Points on a hilly landscape, in no order, each with its height.
A ball rolls from a point to whichever of its 2 nearest points has the largest drop for the distance, and stops where none of them is lower. Distance is the straight distance between rows; heights are no part of it.
J177: [ -6  24  46 -36  10 -13 -10  14   0  20 -21  48 -17   1 -31  12   5  -2
   3   2  12 -46  34 -14  30  19  26   5  19  24 -11   8 -34  16   7  -9
   0  -1 -28 -27  -7  43  -2 -21 -11  17]  height 36.0
J354: [-34 -59 -13  -2   4  -5  55 -43   0 -34  50 -10  -1  21  22  -4  16  11
 -77  10 -19  39   3 -10 -20   8  -4 -22   8 -18  28 -16  -1 -19 -18  47
   9 -37  13  -2  18  -9  19  25 -29  21]  height 63.2
J220: [-57 -13 -20 -25   4  16  20 -20 -19 -15  -5  12  24  23 -34 -38  29 -12
 -15  -8 -23  -7  11   2  15  -8   1  32  18 -13  16 -12  34 -16 -13  25
 -19 -17  59 -19 -38 -23   9   3  19   2]  height 23.0
J16: [-19 -14   6 -10  10  20  15 -12  44 -15  49 -14   8 -12   1  -8  -2  -6
 -13 -23 -13  53 -26  24 -23  -7 -48   2   3  25 -19  39  14   6  -6  51
  23  53   8   8   7   1  45  17 -29  12]  height 61.0
J420: [  6  19  20  30   4  26 -14   3   7   5  15   7 -12   5 -53  -1  11 -22
  -3  12   9 -14 -33  -2 -13  17   5   1  25  48  16  20  21  -4   2 -39
  -7   0 -47 -34 -21  25 -23 -17 -39 -41]  height 49.1
J454: [-23   4 -19  -3   7  20 -10 -13  33   2  49   7   7 -27 -17  -8   0  -3
  14 -32  -5  61 -10 -20 -23  30 -26  16 -17  11 -10  26   5 -22   7  -3
   2  31  13 -27  -8 -19  40   7   4   6]  height 38.4
J46: [ -1  23  -9   7   7  12 -29  -9  59  -6  38   3  33 -27 -32 -23 -20 -21
  22 -40  -1  30  -6  10  -3  24 -22  21  -3  27 -39  15 -10   1  26  29
   6  35   9 -14 -13 -11  25  -9  -2   6]  height 32.8
J902: [-20  -3  -7  -4  -3  -6  -9 -15 -27  -9 -26 -41 -29 -17 -12  -5  22  24
   6   0   1   7   7  12  38  12  19  -8  10 -23  -2 -33  19  -3   4  -3
 -14  36   8  19 -36 -42  15 -19  -6  27]  height 18.6
J34: [ -7 -26 -24 -22  -7 -17   2  15  -5  10  -5   0  -7  40  52  27 -13  31
 -26   2  18   9  18 -23  -4 -37   4 -35   2 -22  42   7 -19 -15 -23  20
  -5 -58  -6  -3  -2  11 -15  46  25 -12]  height 67.6
J74: [-22 -28 -27  11 -19 -11   6   9  11   5  -4 -29  -4  -9 -23  -9  27  15
  27  -1  -3  32 -31  47  -9  -7 -40 -14  -1  11 -13 -20  20   2 -18  -9
  11  38  33  13 -30 -21  25 -14 -23  29]  height 39.3
J328: [-16  -8 -30 -11 -26 -19   9  24 -12  -1 -31 -14  28 -10 -30   1  21  21
  41  -5 -20  -5 -15  19  11 -14   1  -5 -16   8   9  -6   7  13  -6 -24
   2   7   1  -8 -13 -13 -22 -12  -1   4]  height 41.0
J816: [ 18  32  50   8 -33  -5   4  -4  -8   8 -55  25 -37 -39 -21  16  10  -8
   4  20  11 -72 -25   5  13  -4  14 -23 -35  17 -18 -17 -24  14   9 -31
   5   1 -14 -21  26  13 -24 -11 -29  -6]  height 40.9
J644: [ 23  25  36   1   9  23  -1  -2  23 -24  -1   0  14  -4 -43  -4 -17 -43
   5 -19 -30 -23  -1  27  29  30   7  10  30   7 -22   3  16   6  25  28
  10  10 -21   8   5   9   3 -59 -28 -23]  height 10.6
J769: [ 15  18  39   9 -12 -26 -15  15  -9  32 -66  16   7  -7 -14   0  -7   6
  19   6  12 -48   1 -11  26 -25  28   4 -21 -14 -33 -15 -55  13  10 -10
  -2  -7  11  12   7  -5 -27  15   6  14]  height 50.0
J749: [ 30  51  49  34   7   8 -27 -31  19  -5 -24  34  12   9 -13 -41 -26 -36
 -13 -10  -6 -39   5  14  13  35   5  13   8  13 -31 -14 -31  -2  22  10
  -1 -20 -27   2  15  21  -6 -18 -31   2]  height 10.8
J180: [-12  23  26  20 -19  28 -18   0  39 -11  15  -2  -6  -5 -47  -1   2 -28
  11   5   2 -11 -22  23 -17  23 -10  -8  25  36  -9  -6  34  -4  10 -33
 -10  28 -12 -21 -26  17   6 -30 -38 -11]  height 48.5
J332: [-32   7 -12  -8  -6  17  -5   0   1 -30   3   8  14   1 -37 -12  30 -10
 -11 -19 -19 -16  14  19  41 -17  14  13  25   2  -7 -19  17   5  17  24
  -3   8  33  -9 -50 -26   3 -10  16  16]  height 15.6
J594: [ 18  21  28  14 -23 -14   0 -18   4   2 -52  28  -4 -23 -20   7  12   7
   2  -5  -8 -42 -27   2  42 -21  17 -10 -26  -2  -9  -5 -35  11  -2  -9
  25 -14 -12  -1  17   6 -23  20 -25   6]  height 44.2
J495: [  2  16  33  33   0   2  -9 -46  -4  21   9  -5  -2   9 -20 -20  -7  -4
 -42  33  19   3 -46  -1 -36  17  23  18  18   9  -1   9   7 -20  -1 -42
 -25 -24 -38 -37  33  31  -1  -9 -19  -5]  height 50.5
J642: [  6  21  -5   7   1   2   1  -4  14 -24  18  28   7   0   3 -20   3  10
 -37   1   9  12  -7   0  28  -4  25 -12   0   1  -1   4 -21 -23   3  32
   8 -44 -12   7  11  15 -15  23  28  11]  height 21.6
J706: [ -3  -3 -38  -7 -14 -23   2  22  21  -6   1  18  42  10   9 -10   2   6
   4   0  -3   1   2  11 -11 -10 -19  -6 -29  17  24  10  -6   1 -23 -18
   1 -25  15 -12  11   5 -19  40  16  12]  height 56.8
J822: [  6  18  40  21 -12  -3   3 -21 -11  -3  18  -1 -32 -10  -6 -14  -8   6
 -41  36  14  19 -21 -13 -20  14  26  -8  19 -15  -4   4  11 -39   9 -24
 -21  -5 -25 -14  30  22  29  -9  -1  25]  height 51.2
J112: [ -4  17  21  19  -2   5 -15 -13   5  -8   2  -7  -8  -7 -24 -13  17   3
  -5  -9 -11  -7 -14   9  31  -6  23   7   3  -6 -11 -19  11 -23  12  -4
   4  17   8  19 -19 -17   7 -12  -2  20]  height 8.8
J585: [ -1  18  -4 -23  -8   9 -11   6  24 -14   9  23  21 -28 -32  12   4  21
  31 -18 -11  15   6 -21   1  28 -17   6 -24  32   7  19   3   5  11 -20
  -3  18 -15 -39  -6  13  -2 -19  -2 -20]  height 49.4
J743: [ 15 -35 -15  28   1  14  10 -15  -2  -5   3 -11   7  41  30   3  -2  37
  19 -10 -44  46 -18 -43 -36 -25 -15  -6 -26 -31  -4 -23   9  19 -10   2
  27  18  32  17 -24 -20  -7  16  -3 -37]  height 35.0
J479: [  5 -25 -17   6   5 -14  -4 -11 -27  26 -61 -46  -5  35 -11   3  23  33
  15   0   1  16 -19 -17  14 -25  18  -7   4 -24  -8 -28 -29   4 -15 -21
  -2  -5  37  48 -33 -17  -3  13   0 -10]  height 37.8
J121: [-23  -7 -34 -22   2  18   4   1 -20 -23 -12 -15  24 -13  -9  -5  15   1
  20 -36 -22   1  29 -27  25   4  25  19  20 -31 -10 -18  23  10  30  32
 -11   5   4  -3 -30 -47   5 -14  35   7]  height 28.2
J285: [-54  -8 -25 -45 -18 -10  -2  29 -15   8   6 -11  -5  16   7  -6   5 -20
  18 -29  21   7  -5  -3  -7   3 -21  10  36 -12  15  18  12 -26   5  25
 -15 -14  25  -5 -10 -22  40  17  40  53]  height 53.7
J320: [ 15  32  16   9 -24  -3   0   4  30 -11   6  40   4 -17  23  -4 -23 -65
  28   4  -3 -56  10  35 -30  41 -25   0  -5  22   3  -8   6  49  -2 -30
  19  -1 -11 -57  25  50 -18 -46 -11 -24]  height 42.1
J426: [ 13  28 -25  25 -15  -7   2  28  30   2 -30   0  25 -24 -31  -2   5  -8
  35   0  -3 -25 -19  31  12   6 -10  -5 -19  19 -17 -16  -6  28  -7 -33
  11  24   1  -1 -15   7 -32 -24 -11  -4]  height 35.1
J591: [-21 -26 -41   9   3  -2   0  -8   0  27  -6 -45 -10 -16 -20   3  38  22
   3 -19  11  25 -14  21  19  29  -8  -6   3 -17  -1 -21  22  -3 -17  -7
 -20  13   8  23 -34 -31  36 -20 -11  28]  height 29.6
J855: [-21 -28 -23  12 -18  10  18 -18  13  11  31 -24 -12  -5   1  -6  20  -3
  -4  -6   2  49 -33  51 -35 -26 -63   8 -11  12 -23 -14   7  16 -13  20
  12  55  50  -3  -6  -1  55  -8 -32  41]  height 47.9
J221: [ 25  20  37  24   3 -19 -15  12 -28  64 -64  -5 -28  18  12  14 -27 -11
   4  28  29 -38 -12 -25   5 -39  28   9 -19   3 -14  20 -18  -1   1 -49
  11 -12  -5  14   7  36 -31  -3 -11 -41]  height 58.8
J943: [ 17  27   2   3  19  17 -25  11  -8  51 -19  -7  14  13 -16   7 -16  -6
  19  22   1  -2  14 -32 -12   7   6  25 -16  14 -12  25   4   6   1 -66
 -15  -4 -32 -16  -8  33 -20 -15   1 -49]  height 54.9
J525: [  9 -21 -27 -26  -5 -14  31  -1   7 -27  32  39  31  -5  18 -22 -24  20
 -17 -26  -9  40  -6  -5   6   5  -2  -5 -11   1  24  43 -21 -19   1  61
   6 -35  -2 -21  33   0   5  16  10  11]  height 42.7
J962: [-22 -46 -16 -29  10   5   5   5   0 -25  26  -6  32  31  25 -16 -22 -14
 -18  -6 -17   4  12  13 -10   5 -17 -11  23 -18   0  -5 -17 -21 -16  61
  -7 -37  37  -1   0 -38  36  35  30  40]  height 76.9
J378: [  6  13  20  15 -10  -8 -19  12 -21  31 -41 -15 -28  24  14   8  -8   6
  16  24  24 -18   2 -41   3 -30  22   0  16 -28  -5   0   0 -12   8 -52
  -9  -1  -7  31 -10  18 -14  -9  11 -30]  height 61.1
J920: [ -4 -22 -22   7   4 -25  -8   4  22 -12  -5  -9  41   8  20  -8  -6  25
 -16   1   5  17  18  12  -2 -17  -6 -13 -10 -18   4 -18 -34 -11   0  18
 -10 -21  14  28   9 -20  -4  33  10  21]  height 69.1
J848: [  5  24  20 -22 -20  -5  13  10  -2 -12   4  29 -29 -22  -9  16   5 -28
  15  14   7 -52   6  14 -24  35   3  -3  -3  34  18  -5   9  32   7 -40
 -20   6 -12 -45  17  47 -28 -40 -11 -28]  height 40.7
J678: [ 41  28  15  12 -18  -7 -31  41  35  -9   6  34  13  -8  13  -2 -36 -36
  34   1  -5 -33  15  25  -9  10 -34 -12 -19  25   4  25   9  22 -10 -28
  19   6 -24 -27  15  43  -5 -13 -15 -12]  height 43.6
J498: [-22 -22 -16  -5   4  11   7 -17 -47  16  -9 -35  -9  27   2  -2  13   7
   3  -6  -8  18  13 -11  30  -4  -4  -4  24 -57   2 -12  19  -6  -1  16
  -5  37  19  23 -38 -59  29  -1   3  27]  height 33.1
J451: [ 37  17   9  10  19  -1 -16  29 -42  69 -44 -15   1  23  15  15 -46 -31
  20  27  10 -29  40 -22   2 -12   7  37 -13   8 -20  36  -8  21  -5 -53
   9  -9 -12  -3   6  32 -24 -11  12 -46]  height 56.6
J923: [ 26  54  32  28  -3  -2  -5   3  24 -11   0  34   5  -4   0 -27 -15  -9
 -22   6  14 -16   1  13  21  12  20  -1   3   6 -14  -8 -41 -23  15   8
  -2 -23 -15   4  24  25 -30   9   5  22]  height 14.9
J838: [ 22  13   9  -1   7 -25 -25  25 -25   1 -24 -34  13  -6   6 -10 -28 -34
  49   3   9 -25  17  -7   0  25   5  -1  21 -41 -14  -3  14   2  15 -12
 -22  11 -50  27  18 -27   3 -40  18   3]  height 73.5
J194: [ 41  18   4  53  13 -13  -3  20  -7  15  -6  -7   1   5  17  10 -21 -14
 -16  23  27  -2 -12   4   1 -19   1 -11 -35 -15  -5  18 -17 -21   0 -26
   0 -16 -29  10  26  11 -29   3   6 -17]  height 34.2
J370: [-24  -8 -10  33 -16  11   5 -32  41 -19  39  -7  -1  -3 -18 -23  16   8
 -16  -4  -4  34 -34  38 -11 -15 -37  20 -11  25   0  10  15   7  -5  33
  21  50  17 -15  -9  -1  39  30 -43  38]  height 54.5
J434: [ -3 -13 -10 -16  -9 -28   2  25  -4  16 -26   2 -18   3  57  35   0  38
 -29  23  23  -3  36 -18   9 -34  27 -38 -17   8  42  -7 -22  -3  -4 -13
 -21 -33  17   0  12  20 -34  34   9  -3]  height 75.2
J267: [ 12   9  31  14 -16  10   7 -15 -21   3  -3   9 -31   0  -6  16  20  36
  -7   7   3 -16 -36 -21   2 -37  19   8  -7  10  10   1   5  -9   2 -17
  10  -8  -4  -7   3  22 -31  21  -3 -25]  height 35.9
J110: [-50   0 -18 -29  -7  -4  -1   8 -20  29  -3 -15 -31  12   4   9  11  11
  -6 -11  -1  21  16 -18  -6  -4   5   6  11  -5  21  -5  27 -35  -5 -15
 -24  10  21   6 -21 -35  23  38  21  27]  height 43.4
J710: [ 42  19  43  26  13  12 -25 -38  14 -17 -14  -4  20  16 -22 -14 -30 -37
 -11 -11 -18 -15 -13  15   8  24   4   9  26 -20 -29   7 -14   1  14   6
  15 -12 -48  12  14  22  -9 -47 -45 -38]  height 7.5
J165: [ 27   8  12  -2   5   1 -17  23  11 -12  32 -13  21 -26  30  -4 -41 -17
  13  11   3  16  -2   8 -29  15 -13  -6   1 -12 -28   3   0 -18  16  13
  -7  -2 -16  17  45 -10  23 -19  24  22]  height 41.1
J715: [ 31  -6  -1   4  14 -17 -27  43 -31   9 -11 -23  11   0  17  -4 -31  -9
  64   2 -12 -22  19 -29  15  -1  13  -6  11 -30 -13 -20   3   6   2   1
   2  13 -26  18  -2 -29 -19 -11  53 -21]  height 66.6
J244: [  7   8  53 -36 -16   8 -14   9  11  10 -11  47   4  18 -23  26 -17 -27
  19  17 -17 -51  29  11  20  41   9 -25  23  21  -9  -6 -10  42   4 -37
 -10  -4 -23 -33 -10  36  -1 -37 -45  -4]  height 38.5
J15: [-24 -21 -20 -26  -9   2  10  10 -16  -4  37  -8   4  13  20 -15 -25 -26
   9 -30  -2  26 -14  19 -15 -12 -38   1  36 -16  -5  10 -13 -24   2  70
  -1   1  47   2   5 -13  63  13  43  68]  height 71.6
J690: [  8  39 -13  19 -15   6 -12  29  35   6   5   9  16 -25 -28  -7  -6 -43
  52 -10  -6 -17   1   9  -9  24  -8  19  -4  16 -36 -28   0  20  21 -16
  -6  21   9  -3 -18  16 -16 -35  21   3]  height 31.4
J326: [-36 -18 -19 -20   3  28  13 -26 -13 -19 -15  17  28  37  -2 -37  19   9
 -12  -8 -21   2  19 -35  11 -16  25  33  23 -33   2 -11   4 -12  -4  45
 -13 -56  28 -13 -15 -18  -6  26  33 -18]  height 32.4
J464: [  4  -5   0   8   8 -32 -19  18 -17  34 -64 -17 -23  27  13  -1  -3  19
  20   6  31 -17  -1 -29  24 -32  31   5  23 -28 -25 -13 -46   4   4  -7
  -5  -4  11  44 -38  -8  -2   0  14 -19]  height 55.0
J608: [  6  37   0   8   6   4 -35   7  37 -16  16  14  23 -24 -10 -17 -22 -28
  18 -26  14  -6   5  21 -12  19 -10  21  17  19 -49 -13  -9  -6  30  19
 -12   7  24   8  -8   3  21  -9  35  29]  height 25.8
J300: [ 12 -20  12 -32  22  21   1  11  25 -15  35 -12   7 -21  37  14 -11   2
   3  -7 -21  46   1   2 -38  16 -47 -21   5   7 -15  36  27  -2 -14  24
  27  28 -21  25  17  -9  39   2 -28  -5]  height 56.2
J705: [  1  26  -2   7   6   1  24  40 -17  25 -24  44   6  13  -5  27   4 -18
  15   6  -7 -49  33  -1  44  -9  17  13 -30  21  12  17 -12  36 -16  -9
  34 -10 -24  -6 -12  31 -53 -11   8 -26]  height 93.5
J281: [-19  11  14   3   1  11  25 -24 -31 -10  37 -18 -52 -14  19  -5   1  10
 -43   8  20  18   5 -30  -6  20  39   0  12 -12   7   5  15 -49  27   5
 -31   0 -13 -19  23  -4   8   0  28  33]  height 53.0
J845: [ -1 -23 -16   4  17  -4 -30   7  11  -8   2 -33  18   0   5 -12   6   9
 -10 -14   9  13  10  32  13   7   0  -1  12 -28 -24 -31 -12  -5   7  37
 -19   2  22  47  -7 -53  16   7  18  30]  height 68.5
J439: [ 12  21  66 -15 -22  -6   4 -13   5  17 -27  53 -31 -19 -10  25  -6 -23
  24  34  11 -74  -3  14  -5  30  12 -19  -9  37  11 -16 -16  38  -7 -43
 -18   1 -13 -42  17  36 -23 -22 -45   0]  height 39.5
J544: [-36   5 -43 -20  10   3   4  -2  26   1  29   3   8 -25 -27   1  28   7
   6 -29  -1  30  -8 -20  -9  17 -15  27 -16  38  20  17  -3  -3  11 -11
 -10   4  -2 -18 -14  -4  -3  12  18 -20]  height 44.5
J598: [  6   4 -16 -39 -10 -21   0  28  -2  -7 -17  40   8 -10  26  16  12   3
  16  -6   6 -45  34   3  33  -7  20  -6 -10   1  25  -5  -8  39 -16   1
  21 -25  -9  -3   1  24 -37  -3  24  -7]  height 89.8
J261: [  2  -8   1  24  -8 -12  21 -18 -19 -34  -3  -8 -21 -14   4   8  26  31
 -17   7   7  -3 -38  17   6 -29  14 -16  -1 -11  24  10  -2 -12  -8  10
  18 -16 -20  22  13  -7 -21  12 -21  -6]  height 42.5
J559: [ 48  29  18  36  16   4 -11 -16 -18   6 -13   9 -18  -2  12  10 -14 -37
 -29  17  26 -27   5  -4   0   1  11   9 -31  15   0  13 -22   3  -6 -43
  17 -27 -32 -18  15  43 -39   3  -8 -51]  height 31.3
J552: [-16 -49 -14 -22 -14 -12  28 -15   6 -57  22 -25  40   0  28 -12   8  -3
  -3   9 -12  25   5  33 -32 -11 -36  -4 -19 -19  10 -11  24  17 -11  33
   2  20  42   8  20 -12  23  15 -26  14]  height 44.4
J978: [-16 -23 -12  35   0   7  19 -29 -27  -1  14 -17 -26   3  12  12  41  22
 -40   7  17  29 -32  -6  -8 -12  11   0   6 -35   3  -8   9 -19   3   8
  10 -11  -3  35   7 -24   3  10 -13   3]  height 49.2
J289: [  0  12  41  23  20  10  -9 -19 -11  42  -2  -8 -36   4 -52  10  -1  -4
 -25  20  16 -19 -23  -9 -17  10  32  31  33  36   8  27  16  -4  -2 -39
 -26 -21 -47 -27   6  26  -3 -10 -22 -31]  height 49.8
J139: [ 11 -20 -14 -32   8 -11  11   3  10  12  -1  29 -14 -16  33  34   5  40
 -49  21  30 -28  25   7  16 -21  27 -12 -33  39  52  -5 -24  22  -4   5
 -21 -41  11 -27  28  28 -46  38  14   5]  height 80.1
J520: [ 30   7  22  -6  10  20 -22  16  17  -9   6 -19  26   7 -36   2 -22  -4
  27 -15 -41  -4  -9  22  25  -8  -3   3  21  -1 -19   3  13  -2   8  41
  19  27 -21  21  -7 -24  10 -13 -14 -15]  height 16.5
J480: [-44 -10  -4 -30 -16 -11  16   4 -51   1  -9 -25 -63 -10  -6  15  28  25
  -2   0  14 -13  -8  -2  -6   3   3  12  31  25  37  -5  40 -18  -4 -16
 -19  25   5 -15 -11 -16  19   7  11  17]  height 35.3
J540: [-28   7 -17  -2  -4   7  31 -13 -10 -29  54 -10 -31 -26  23  -9  20  -2
 -20  -6  18  34 -11  -9 -11  17   5  10   2 -22   1  -3  17 -34  23  16
  -3  19  20  -1  11 -18  29  -8  31  31]  height 57.1
J133: [-10 -42 -35 -42  20  -1  19   2  18 -36  23   9  58  14  12 -17 -10 -21
  -4 -29 -15  26   4  -3 -11   5 -29  -3   9  -9  21  22  -5  -5 -21  58
  20 -48   5   6  13 -11  18  31  12  -6]  height 61.5
J846: [-41 -25 -18 -10   5 -16  12 -16 -11  11 -16 -12 -33  22  11  19  10  38
 -49   7  10   3   3 -20   3 -21  21  -2  15   6  38  -4  -7 -27 -19   6
 -12 -50  -3   4  16   2   1  44  12   2]  height 58.0
J120: [ 42  10  12   6  24  12   1 -26  -1 -12  26  47 -24  -2  25   4  -7  19
 -23 -13  11  25 -12 -34 -17  -9  21   6 -19   9  27  33   7   0  11  -8
  26 -27 -30 -29  19  52 -27  -8 -11 -67]  height 24.9
J477: [ 39   3  -7 -12  -6   1   9   3  18 -12  35  65   6  -6  30 -10 -17  35
 -34 -12   3  26   9 -12  19   6  20 -25 -12   6  22  13 -17 -17   7  49
 -11 -40 -10 -22  22  28 -15   5  10  13]  height 30.3
J718: [ 11 -15  -5  14  -8   9  -1  -7 -11   2  -9 -25 -11  20  -3   8   9  32
  12  -3 -24  28   2 -11  -8 -22 -12 -21  -7  -6   3 -23   2  -5  -9 -28
  17  20  12  31 -20 -21  -4  15  -6 -11]  height 15.5
J753: [-19 -38 -11 -36  -5   5  34 -12 -27 -34  21 -33  15  14  29 -18  15 -24
 -20   5 -18   8  11  37   0 -14 -37   2  15 -37   0  -5  29  18 -19  53
   5  31  51  20   7 -34  51   8 -12  42]  height 15.8
J578: [-22 -41 -29  -1  -8 -23  14 -20 -23 -12   9 -31  13  31  25 -24   2 -29
 -22  28 -27   7  37  30 -10  -1 -40  -6  -5 -38  11 -15  11   6 -25   5
  -7  42  74  -4   4 -33  47   9 -25  52]  height 42.9
J714: [ 45  23  19  16  25  -3  -9 -31   4 -14  15  23   6   8  18 -18 -26 -30
 -42   3  27  10   1  -8 -11  24  31   2  -7   4   9  30 -10  -6   5 -26
   7 -42 -38 -26  25  52 -34  -7  -7 -43]  height 28.8
J618: [ 24  13  22  21  14  24  -3 -26 -14  10   7  14 -48  13   7  28  -5  26
 -17   4  16  -7 -24 -52 -24 -35  19  25  -3  34  24  25   2   8   4 -11
   6 -21  -4  -1  -7  53 -30  14   7 -60]  height 30.9
J202: [-37 -19 -33 -24  -3 -19   8  26  -6  20 -27 -17  35  24 -21  -2  16   6
  20  -1  -9  -3   0   8 -12 -11 -14  10  -3   0  22   8  12   3 -28 -14
 -16 -16  21   8  -8 -12   2  24  13   4]  height 48.6
J129: [ -2 -18 -21 -10   1   4  -6  16 -12 -26 -10 -25  22 -12  31  -7 -19   9
  42 -11 -27   4  29 -25   8  -2  13 -10   6 -31 -12 -39  15  20   6  17
   9  17   0  19 -12 -48  -7  -3  46  -5]  height 49.3
J187: [-26  -3  12 -39 -28 -26   7  18 -29  16 -32   5 -41 -18 -11  20  22  31
  11  17  11 -30   4  -7  19 -19  21  11  11  22  30  -7   0   8   1 -26
 -16   7   6  -5   1   1  -4  17  10   9]  height 25.3
J541: [-36 -27 -31   1  -4  -2  22 -26 -57  10   3 -24 -21  28  14 -10  37  -1
 -23  11 -17   7  23  12  11   7 -26  -1  -5 -54  16 -16  19  -6 -17   1
  -8  33  47   3 -10 -52  34  23 -23  40]  height 45.5
J107: [ 27 -23 -11  11   3   3   9  13  -5   0  26 -30  13 -13  46   7  -9   0
   2  17   2  46  10 -15 -33  16 -11 -21 -12 -31 -21 -18   2 -13  13   9
   0  14  -7  41  28 -43   4  -2  21  12]  height 48.8
J931: [ -3  14  21   6 -33   8  -6  19   9  -8  21 -14 -18  -4 -13  -4   0 -16
  35  20  -1  12 -25  35 -28  -7 -39 -26  19  27 -32   6  45 -18  -9 -26
   1  46   1   1 -20   7  39 -27 -30   5]  height 47.8
J474: [ 36 -15  -3 -15  28  16 -28  15  42 -10  21 -13  30 -10  31  10 -36  14
  30 -21 -38  33  19   5  -7  -5 -31 -20  -8  23  -4  14  18  22 -23  21
  20  25 -13  20   3 -18   1  13  -7 -27]  height 42.8
J663: [-31  16  19 -28  -4  -8   8  22 -13  31 -24  25 -26 -17 -56  23  22   7
   9  -1  12 -52  -4   2  40  -7  27  20   7  30   1   5 -14   6  11  -2
  -9  -7 -12 -17 -10  12 -13 -17  -5  10]  height 32.6
J958: [-32 -32 -12  11  28   5  29 -48  -7 -24  36 -10 -31 -10   8   6  20  28
 -71   2   4  46 -14 -24 -10   7  14 -15   6 -20  16  -4 -16 -19   8  25
  11 -21  -5   8   7 -23  11  25   2  12]  height 55.7
J29: [-43 -60 -22   9  -7 -15  58 -31   1 -37  39  -7  10   3   9 -12  31 -12
 -41  15  -6  36 -13  24 -44   3 -32  -5  -9 -12  17  -7  11  -4  -2  25
   6   4  43   4  23  -7  33  22 -36  28]  height 57.0
J676: [-14  41  -2  -6  31   7  17  25 -17  44 -24  25  -2  -3 -41  46   6 -41
  16   9  15 -50  44   6  21  29  17  15 -23  37 -11  23 -18  28   0 -29
  11  -1 -28 -24 -16  27 -38 -34   3 -26]  height 94.7
J970: [ 38 -15 -20  30   7   5   0  -2  -5  10 -16  -9   8  25  38  20 -14  50
  45  -9 -22  30 -12 -65 -38 -25 -10   3 -30 -24   2   1   1  22   9 -19
   6  12  22   4 -12  28 -10  -1  19 -51]  height 52.0
J372: [ 37   8  19 -13  -2  22 -33  34  37 -12   5   9  27  -3  -2  17 -33   5
  43 -17 -41 -16  21   3  27  -3 -16 -23   3  18  -1  -9  14  31  -5  10
  16  24 -11   9 -16  -3  -8  -9  -9 -13]  height 25.7
J641: [ 27  15  -9   3  16  19 -17   1  13  13   4  16   8   5  -6   9  -3  24
  13 -11 -14  28  11 -36   3   2  -4   7 -28  22  12  19  -6  14  -6 -39
  10   3 -27 -15  -5  12 -26   5  -6 -46]  height 52.6
J311: [  0  -7  -9  15  -7  20   9  27  22   3  16 -19  16 -14 -14 -10   1   2
  47  -3  -5  32 -40  31 -36  -4 -51  -3   0  14 -40   4  38   6  -7  -2
   9  68  11  16  -8 -24  27 -19 -18   2]  height 45.6
J691: [ 24  -4  -2  29  23  12 -25 -13  18  -4   7 -39  -2 -22  17 -12   2   3
   1   4  12  35  -2  -2  -4  17  -6  -9   4 -42 -31 -27   1 -16  -2   2
  -1  19  -1  61  -1 -45   9 -22   7  10]  height 57.6
J717: [ 16  13  -9 -30  11 -19  11  10   9  22  -2  56 -25 -17  25  23  16   4
  -9   8  43 -46  38  14  19   0  18  -2 -51  24  35   5 -19  45 -18 -14
  10 -16  -7 -13   7  36 -40  20  25   1]  height 84.9
J881: [ 47  10  25  35  23 -17 -23  16   4   7  15  -8  20   3  13  -2 -32 -11
 -10  17  12  -2  -7  16 -12  -3   1 -15   6 -25 -21  12 -31 -39   8  13
 -13 -11 -34  23  25 -10   4 -13   9   5]  height 37.5
J917: [-38 -18 -34 -13  17  -1   6 -32 -22   3 -34 -16   7  11   0 -10  27  24
 -41  -5  16   4  19 -23  14  -9  24  20  15 -22   6  -8 -12 -13   5  33
 -24 -51   2  16   2 -14 -11  21  28  12]  height 46.6

Where does a ball stop that starts at each point below?
J451 => J608
J920 => J608
J845 => J120
J354 => J120
J133 => J710

Call two points neighbours if one is among the 2 nearest of the other. Go from one point of each pair to the other, from neighbour to neighbour, staying as low as possible. Name the highest point that can't be avoided.
J753 and J187 => J16
J710 and J187 => J678
J753 and J112 => J541
J710 and J718 => J464
